Points, in no order, along strands that fork, close into loops and pass close to each other.
Points whose rows are less than 22.1 apart are linked; no others are. Some points are linked to none.
Z_515: [ 10  22 -13 -19  -1   7 -24   2]
Z_91: [  3  -7 -24  -5  -8  33  23  -3]
Z_524: [ -7  13   9 -11   6   4 -30  12]
Z_448: [  3  23  22   3  -7 -35 -13  -8]
Z_159: [ -6  -3  -1   9  -4 -26   9  11]
Z_519: [-21  14  19   6 -24 -15 -21  26]
Z_883: [-11   5  -2 -18  12  34  19  14]
Z_687: [-16  -5  -6 -10  13  14   4  20]
Z_461: [ -6  18  29   3  -5 -32 -10  -2]
Z_28: [-17  12   5 -23   7  28  -9  22]
Z_704: [ -5  15  15   7  -7 -38  14 -13]
Z_393: [  7  -9   5  12  22 -11  -1 -10]
Z_999: [  8 -42   8  22  -5   2  -1 -28]
Z_733: [ 11  21  -3  -6 -11 -14 -32   4]
Z_149: [  5  16 -14 -21   7  18  -6   4]
Z_759: [ -2  16   4 -23  10  37  21  11]
Z_353: [-17   0   9  -4   7  -6 -13  25]
Z_376: [  6   1  -8   8   1 -22   3   1]
Z_41: [  8 -25 -21   1 -17  37  16 -18]
Z_910: [ 24  11 -20   0  -1 -21  -9 -12]
Z_66: [  3 -36 -17  23 -26  -6  12  -7]
Z_197: [  0   5  -4 -13  20  25   7  -2]
Z_823: [ 13  -4  -9  14   1 -24   4 -13]
Z_571: [ 10 -10 -28  -1  -6  24  14 -12]
Z_50: [ 20  18  -4 -17   1  36  29  -7]
Z_332: [ 25  18 -21  -9   1 -12 -18 -10]
Z_732: [ 13  -3  -3  20  -5 -30  12 -21]
Z_180: [  5  -3  16  17  13 -28   7 -15]
Z_346: [ -7  12  22   0   3 -16 -24  11]
Z_347: [ 10  26 -14 -25   0  17 -15   1]
Z_383: [  8  -6   9  15  18 -22   3 -12]
Z_613: [ -5 -10 -14  13  -7 -17  14  13]
Z_328: [ 1 -4 -6 -5 23 21  7 -7]
Z_326: [ 18  26   9 -20   5  35  26   3]
Z_218: [ -9  -3  13  -2  26  -2 -10   9]
Z_983: [  7   6  15   0  27 -12 -18  -5]
Z_374: [  7  15 -14  -4 -16 -24 -13  10]
Z_942: [ 13 -30   0  21   6   1   1 -27]
Z_454: [ -4  -1  -6 -11   8  39  28   4]
Z_336: [ 11 -21 -28   8 -12  16   8 -17]
Z_500: [  6 -13  -3   9  23   3   1 -13]
Z_359: [-16  17   1 -27  -1  32  -5  25]
Z_838: [ -5 -19 -17  21 -17 -18  21   8]
Z_343: [-13   4   5   0  -3 -17  -7  22]
Z_873: [  8 -35  -5   7  -2  27   4 -27]
Z_96: [-14   8  11   1 -11 -23  -8  21]
Z_77: [ -6 -19 -12   9  11   7  10   4]
Z_774: [ 14 -31 -20   8 -18  19   3 -25]
Z_911: [  8  23  10 -23   6  38  24  10]
Z_340: [-10 -11  -5   4  13  -3   5  13]
Z_974: [-24 -10  -3  -5  12   6   3  30]
Z_441: [-17  21  16   1 -29 -29  -7  15]
Z_637: [-22  -1  15  -7  13   3 -16  27]
Z_458: [ -3  21  12   4 -22 -17 -32  10]
Z_748: [  0   1  24  17  11 -34  12 -19]
Z_433: [-14  21  18   1 -21 -35   2   4]
Z_311: [-15   1  -8 -17  12  26  11  18]
Z_548: [  1 -24 -18  24 -22 -15  19  -2]
Z_860: [ -5 -36   5  26   1  -3  11 -10]
Z_286: [  6 -48   6  13 -10  13  -2 -27]
Z_640: [  9   6  -5 -10   4  41  32  -5]
Z_705: [ 12   4   6  17  -4 -36  15 -27]
Z_957: [-20  11  18   3 -10  -5 -28  26]
Z_870: [-23  12  17   3 -23 -21 -10  25]
Z_415: [  8  -7 -12  -5  -7  43  30  -9]
Z_681: [ -2   1 -17  -5  -1  -7  -3  14]
Z_988: [  3  13  13  11  -4 -39  14 -20]
Z_616: [ 10 -26  -8  13   8  15   3 -24]
Z_945: [-12   9   5 -19  15  20 -10  16]
Z_322: [ 12 -33 -19   1 -23  29   7 -25]
Z_495: [ -6  12  29   3   4 -24 -21   5]
Z_948: [ -7  10   6 -15  16  12 -18  10]
Z_69: [ 11  21 -10 -13  -2  -5 -27   2]
Z_846: [  6 -43   2   6  -9  27  -1 -29]
Z_955: [  7  24   7  -1 -19 -19 -33   5]
Z_466: [ 22   4 -18   7   0 -22  -4 -13]
Z_785: [  4  14  -9 -21  10  25   6   2]
Z_258: [-13  15  16   4 -13 -36  13  -3]
Z_255: [-11  11  15  -3  -2  -4 -32  16]
Z_135: [-6 -7  2  3 19 -6 -1  9]
Z_373: [  2 -12  -5   2  22  18   5 -12]

A tip is a point with one link. Name the tips that can be reached along the links from each point below, in the order of the rows.
Z_515: Z_458, Z_748
Z_759: Z_41, Z_974
Z_838: Z_448, Z_66, Z_332, Z_359, Z_637
Z_135: Z_218, Z_77

A fork is a point with three links, a tip a point with one. Leave the first point through the second and follow the links. Name the first fork or tip that comes.
Z_50, Z_326: Z_883
Z_336, Z_774: Z_41
Z_393, Z_383: Z_748
Z_704, Z_988: Z_823
Z_359, Z_28: Z_255
Z_571, Z_91: Z_640
Z_613, Z_838: Z_66

How many points has the smallest loop of links through each point below? Write none if it is on no loop.
Z_759: 7
Z_255: none
Z_846: 6
Z_774: none

Name the points in between on the shortest way along the links from the first point to the second, in order.
Z_258, Z_519: Z_433 > Z_441 > Z_870
Z_571, Z_50: Z_91 > Z_415 > Z_640
Z_332, Z_988: Z_910 > Z_466 > Z_823 > Z_732 > Z_705
Z_748, Z_373: Z_180 > Z_383 > Z_393 > Z_500
Z_28, Z_519: Z_945 > Z_948 > Z_524 > Z_255 > Z_957
Z_458, Z_149: Z_955 > Z_733 > Z_69 > Z_515 > Z_347
